Points on a hilly landscape, in no order, each with its height.
A climber steps from a point to the highest of its 2 nearest points, and stops where none of them is higher. Distance is the straight distance between rows; heights are no part of it.
paba height 53.6: [189 117 133 140 137 171 110 159  55  96 106 153 114 213 109  71 148 154
  98 155 165 169 121 161]
Vibus height 70.3: [133 118 127 101 133  84 128 151 177 145 111 112 134 136 118 143 119 125
 174  87  91 131  98 165]
ros height 55.9: [167  71 140 138 124 162 124 157  43 128 107 149 116 198 100  86 141 153
 117 131 160 173 106 143]
siz height 62.7: [149 120 110  90 107 133 112 145 147 146 159 120 118  86  78 134 116 135
 169 108  87 181  76 180]
Libeg height 40.1: [129  96 150 125 134 131  68 167 125  96 110 123 103 163 123 137 103 111
 166 131 115 178  58 118]
Raniv height 65.2: [150 110 161  81 163  75 121 104 104 108 186 122 172  75 186 150 172 141
 112  99  72 120  99 148]
Tav height 43.3: [155 174 125 139 100 164 106 118 174 125 112 111  77 137  98 167  79 106
 167 150 119 127 121 169]
Vok height 6.1: [125 111 105 136 155 168 161 124  94 129 173 170 120 126 140  55 175 163
  53 183 155 130 169 122]
kadar height 36.6: [162 168 127 185 101 156 120 144  49 104 130 123  83 191 125 128  64 146
 121 117 153 158 136 132]
ril height 3.4: [126 122 103  88 149  94  97  94 163 130 128 118 195  93  94 129 170 128
 159 131 126 110  99 166]
bomil height 61.3: [153 130 111 133  80 151 120 102 122 164 112 101 106  98  99 117  99 141
 182 128  91 202 126 181]
Buse height 2.7: [127 131 100 117 137  64 100  91 185 132  79 118 181 139 123 127 141 121
 174 114 118 103 101 153]
menur height 63.1: [140 112 131 133 128 155 144 131  91 156  89 136 123 140 110 102 131 129
 176 145 127 183 123 164]
Sepo height 66.5: [ 81  90 142 118 148 114  71 143 137  92 191 125 138 117 150 134 135 127
 104 143 117 110  84  87]
vuvi height 8.3: [112 102  93 142 139 174 114  98  86 111 183 175 113  94 155  73 174 152
  69 181 148 153 138 120]
labol height 69.9: [100  82 150 103 180 116 110 114  91 151 169 120 169 110 154 130 170 141
  70 126 125 103  93  88]
sugib height 38.9: [171 196 139 166 146 192  88 132 119 103  70 120 105 190 129 163  98  88
 151 132 143 130 117 143]
sasa height 64.0: [126 145 112  93 116 104 177 162 205 165 109 142 133 107 107 162 133 106
 148  99 120  78 131 151]
bod height 59.8: [125 114 122 103 103 105  86 151 138 102 197 112 129  79 140 134 123 133
 145 100  68 173  81 135]
vos height 63.2: [104 132 132 120  96 114 112 137 177 112 162 113 100 103 138 155  82 110
 137 112  88 116 128 104]
fedaf height 41.3: [150 170 127 155 127 175 111 129 123 105  92 136  90 161 113 138 108 107
 156 170 140 149 130 153]
Toz height 65.3: [135 116 125 120  95 101  87  72 120 138 141  85 150  82 149 116  86 132
 146  98  65 192 130 126]
kisu height 72.8: [161 131 132 115 124  98 117 146 203 142 130  87 103 146  98 147  90 138
 170  68  75 153  87 193]
kuva height 22.0: [128 132 144 164 103 140 153  90  64 121 138 145 136 129 147  93 107 137
  84 121 131 114 196  84]
tuv height 63.6: [164 133 116  90 122 142 137 153 170 164 122 137 117 111  61 142 122 119
 177 113 105 155  97 198]
sab height 33.9: [108 159 141 164 106 136 110 138 118 109 123  99  77 170 134 169  43 125
 139 105 140 122 122  97]
rado height 22.8: [103 162 114 148 109  62 140 108 182 129  70 104 129 170 173 153  88 121
 145  79 129  74 123 113]
Lotan height 11.6: [103  91 132 137 121 163 108 117  88 115 196 160 112  96 142 106 138 132
  67 150 144 129 127  79]
muv height 78.6: [103  84 166 122 168  90  99 116 106 117 173 123 164 105 184 130 140 134
  83 109 100 103 109  84]
Bel height 51.0: [124 180 123 179 132 127 158 103 118 117  82 133 139 173 123 134 122 126
 131 142 178  79 182 107]
lemor height 61.7: [125  96 114 103  97 131 102 159 113 134 156 117 110  86 120 125 129 132
 166 118  98 201  75 145]
Lenom height 70.0: [110  90 125 124 195 141  72 131 157 104 150 111 140 145 100 139 165 120
 107 184 180 100  86  91]
bapub height 23.8: [ 90 118 147 147 128 130 142 139 135 113 137 138 134 152 126 140 124 118
  81 128 168  58 163  60]
vulo height 44.4: [161 153 126 158 149 128 149 119  82 109 100 128 150 198 109  71 154 168
  85 176 189 106 187 138]
vibuf height 67.4: [113  64 119 118 149 168 148 145  62 159 177 157 126 119 124  98 182 160
  72 136 154 143 117 118]
nesi height 50.7: [174 180 132 136 147 156 153 163  69 103  96 155 106 194 119  68 129 155
  98 165 164 151 144 170]
kag height 4.0: [149 145 103  81 126 128 114  77 133 145 160 137 185  56  82 119 150 131
 151 113  98 139 113 177]
bamid height 47.8: [164 183 118 128 157 131 147 131  80 103  95 134 133 186 120  41 128 173
  85 180 175 136 171 163]
rer height 50.3: [126 119 142 133 120  56 151 121 153 144 112  94 143 126 192 135 108 127
 128  49  60 133 152 109]
gop height 56.3: [117 134 140 126 106  83 173 110 138 175  74 104 149 122 164 145  96 132
 140  61  96 120 157 110]
baf height 45.5: [104 145 123 159 135 129 130  73 130 122  99 131 161 125 128 120 136 120
 121 158 155  92 175  97]
nez height 5.5: [123  97 120  79 132 148 119  89  83 145 172 141 159  46 142 122 171 133
 115 140 119 155 106 146]
lar height 62.8: [146 135 112 121  91 112  98  67 149 157 118  84 144  94 102 118  85 139
 172  93  70 172 131 164]
Rirev height 59.7: [118 153 114 122 126 100  92 122 208  97  94 118 120 158 120 168 110  91
 157 134 139  80 113 128]
ral height 65.9: [198 179 140 155 174 165 139 156 116  91  63 130 140 205 113 121 166 121
 100 146 197  88 158 128]
kiv height 37.8: [123 140 154 114 105  93 143 100 158 140 135 137 128  79 173 161  87  99
  99 101  83  90 173  93]
daz height 33.0: [143 182 115 178  99 138 144 135  47  94 143 133 103 180 132  89  81 163
  97 146 153 129 175 136]
keru height 62.9: [115  59 136 129 120 154 137 164  64 140 161 154 114 145 113 100 145 152
  93 116 154 149 112 103]
rimet height 34.6: [105 146 143 141 118 139 202 165 136 159  90 151 115 147 121 155 130 117
 133 119 156  87 168 112]
zetad height 42.0: [111 122 123 140 129 148 117  74 111 126 139 140 154  89 139 102 143 116
 120 171 131 126 166 114]
rov height 61.2: [112 105 105 142 115 175 125 166 107 105 161 179  71 108 122 109 158 134
 121 169 152 172 102 131]
bivo height 44.6: [144 141 134 137 100 145  83 128 153 120 112  90  78 141 112 160  68 121
 173 125 102 173  90 158]
Sero height 51.5: [117 158 132 147  91 136 137 102 132 148 117  91  99 114 143 154  65 132
 151 109 103 137 159 125]
telu height 60.6: [111 128 136 106 113  99 177 136 155 178 103 128 141 100 141 147 122 118
 137  81 103 105 154 120]
fevu height 40.2: [118 159 120 132 134 149 210 147 132 160 115 157 125 106 126 104 164 123
 125 174 137 115 188 147]
rek height 65.8: [118  91 126 105 136 123 139 115  99 173  95 123 169 106 110 107 151 134
 176 123 127 164 117 157]
Fige height 53.9: [103 107 139 144  94 121  85 131  99 100 146 106 104 132 140 121  83 140
 128 106 106 178 103  77]
Masen height 65.6: [119 107 129  99 171  93 127  76 132 166 121 129 208  73 155 145 183 124
  99 128 129  86 122 116]
Sil height 54.6: [149 175 127 157 141 133 148 117 138 127  34 131 142 189 127 165 121 108
 148 124 180  95 139 122]
naned height 63.3: [139 119 141 137 154 181 136 181 124 105 130 168  88 167 105 119 158 113
 108 180 175 137 122 126]
dubo height 74.3: [152 103 128 148 197 160 102 126 141 106 129 113 119 175  88 116 179 125
  90 190 200 100 131  91]
sis height 58.5: [139  69 151 132 108 147 140 187  51 136 123 139 106 179 100 103 122 151
 124 100 152 180 104 114]
sef height 27.9: [ 95 167 133 155 115 106 122 115 152 109 101 104 107 168 149 165  59 115
 138 102 137  86 141  93]
Fisov height 68.8: [127 111 148  93 180  69 108  86 134 127 153 118 195  87 182 152 190 138
 102 110  95  81 104 135]
vekog height 6.9: [119 111  94 114 146 173 128  90  89 135 177 168 132  61 156  93 192 143
 102 183 139 158 134 153]
Nam height 27.3: [121 166 133 176  91 148 160 116  65 118 144 129 105 146 140 123  74 138
  99 114 133 116 192  91]
nad height 42.8: [127 118 132 116 100 136  85 172 162 107 145 122  73 128 111 158  89 108
 160 134 103 162  73 133]
meru height 64.7: [132 107 124  80 130 138 176 168 136 178 121 144 140  91  87 139 166 118
 165 123 127 139 114 180]
dugog height 56.8: [147 170 118 128 129 114 121 116 181 132  41 116 126 171 125 176 104  94
 163 119 151  96 112 149]
ruv height 59.6: [124 130 142 119 143 165 143 188 164 115 124 152  92 143 102 159 141  87
 136 166 164 111 122 117]
runov height 60.5: [121 101 127 136 115 164 133 152  93 130 128 154  95 125 113 111 136 127
 153 151 135 178 109 133]
putu height 44.0: [134 125 155 114 124  53 158 122 161 134 143 124 133  92 195 155 100 111
 108  66  64 109 157  99]
nuv height 67.7: [137 121 117  79 140  83 162 156 169 159 132 131 176  99 114 139 167 134
 159  70  94 112  99 175]
nat height 61.1: [131  87 131 101 151  78 133 175 132 122 165 102 162 120 151 140 166 147
 176  69  68 160  84 166]
mep height 31.1: [111 152 146 158  99 143 189 145  93 152 116 128 104 144 136 143  87 133
 121 102 132 115 179  99]
viram height 68.4: [141  98 121 142 167 178 130 161 122 106 167 152  94 166 101  96 183 140
  72 195 194 128 125 113]
Gutum height 70.2: [111 103 136 106 130  90 113 104 115 145 119 109 173  96 148 118 123 127
 150 100  92 147 121 125]
zapi height 37.6: [108 149 136 135 124 144 196 128 136 154 113 162 137  98 139 125 153 111
 103 145 143  81 199 104]
tid height 39.7: [135 145 135 179  89 163 100 149  81  93 130 121  59 172 124 141  71 137
 131 122 141 168 108 104]
bire height 66.1: [117 116 132  67 146 105 166 177 160 163 140 140 168  90 113 155 185 126
 143 108 126  93 100 157]
luku height 3.3: [116 124 133 144 129 164 179 147 101 125 165 168 115 131 131  88 157 139
  59 159 158  99 188  98]
los height 16.6: [ 92 101 138 140 132 156 112 135 128 106 168 144 118 135 116 121 136 122
  89 165 169 101 133  75]
Gog height 0.5: [135 148 110 137 109  53 137  95 196 141 101  91 142 138 164 132 105 133
 152  47  72 108 128 159]
tof height 46.6: [144 222 124 175 156 133 166 132 118 102  95 138 123 171 130 108 120 135
 111 180 176  97 182 136]
Kolo height 62.6: [116 103 105 124 167 102 113  75 154 158  83 114 208 116 127 124 184 133
 130 148 164  91 117 119]
kigas height 64.8: [116 134 100 130  96 172 120 147 153 107 174 162  83  83 109 131 139 105
 135 181 129 144 128 141]
nal height 4.6: [146 110 121  78 122 120 114  66  91 156 150 128 186  43 125 118 148 128
 147 116  89 168 119 166]
vuv height 47.1: [114 145 123 151  90 153 141  95 113 134 134 125 110 100 133 123 104 121
 139 142 109 142 166 118]
rapak height 62.5: [124 106 136  89 158  79 112 135 136 112 183 111 176  94 152 138 175 147
 150  90  73 125  86 166]
givi height 30.6: [ 98 135 140 135 121  97 169 143 149 141  93 140 147 162 141 149 114 121
 109  92 159  62 147  75]
Sib height 43.0: [134 196 121 154 135 145 178 132 158 124  92 144 112 132 121 125 147 119
 142 187 156 104 186 148]
medok height 69.3: [104 128 126 101 102 139 110 140 160 110 183 139 114  74 125 146 115 108
 129 143 107 118 117 115]
pom height 57.0: [114 143 141 137  89 107 119 124 182 127 142  76  86 121 159 160  58 132
 134  82  79 132 135 124]
fizab height 64.4: [106  87 122 115 181 154 131 101  90 169 162 129 161 112 127 115 187 139
  70 153 157 107 129  98]
Vug height 66.9: [116 107 127 110 166 131  97 134 168 114 117 124 144 133 102 145 157 105
 149 162 163 111 101 122]
Sefeg height 46.1: [104 102 133 152  90 149  88 146  92  91 158 137  84 144 121 122  93 134
 113 131 140 152 106  79]
Bet height 1.6: [143 148  96 128 112  41 132  72 193 147  92 119 186 121 158 120 131 125
 146  65  85  91 122 154]
zolu height 47.3: [120 123 139 148  95 116  78 123 126 120 119  73  97 145 138 141  62 140
 162 102  93 189 102 115]
pon height 69.8: [177 140 131 155 194 158 126 121 137 101  86 121 129 181 100  93 186 135
 104 191 196 107 153 116]
doda height 62.2: [132 146 133 101 127 144 153 183 195 138 106 143  91 131  99 180 121  86
 151 138 136  98 126 148]
zur height 61.0: [123 102 133 132  87 109  88 103 102 118 154 104 120  84 166 122  90 135
 121 103  81 196 121  87]
nuzaf height 63.0: [106 126 117 104 142  88 104 138 208 102 132 126 148 127 119 154 135 105
 145 131 128  81 106 126]

Where does a climber stop that starts at each point below?
lemor | kisu
Sil | dubo
zetad | medok
nesi | vibuf
Bet | vuvi
rado | Toz
daz | Toz

Call two points neighbours if one is among the 2 nearest of the other. Go from one point of each pair to the other, from neighbour to neighbour, staying as high as possible. Name the lowest point that can't be avoided.
vibuf and Bel | vulo
Toz and medok | runov
sasa and dubo | ruv
muv and vibuf | fizab
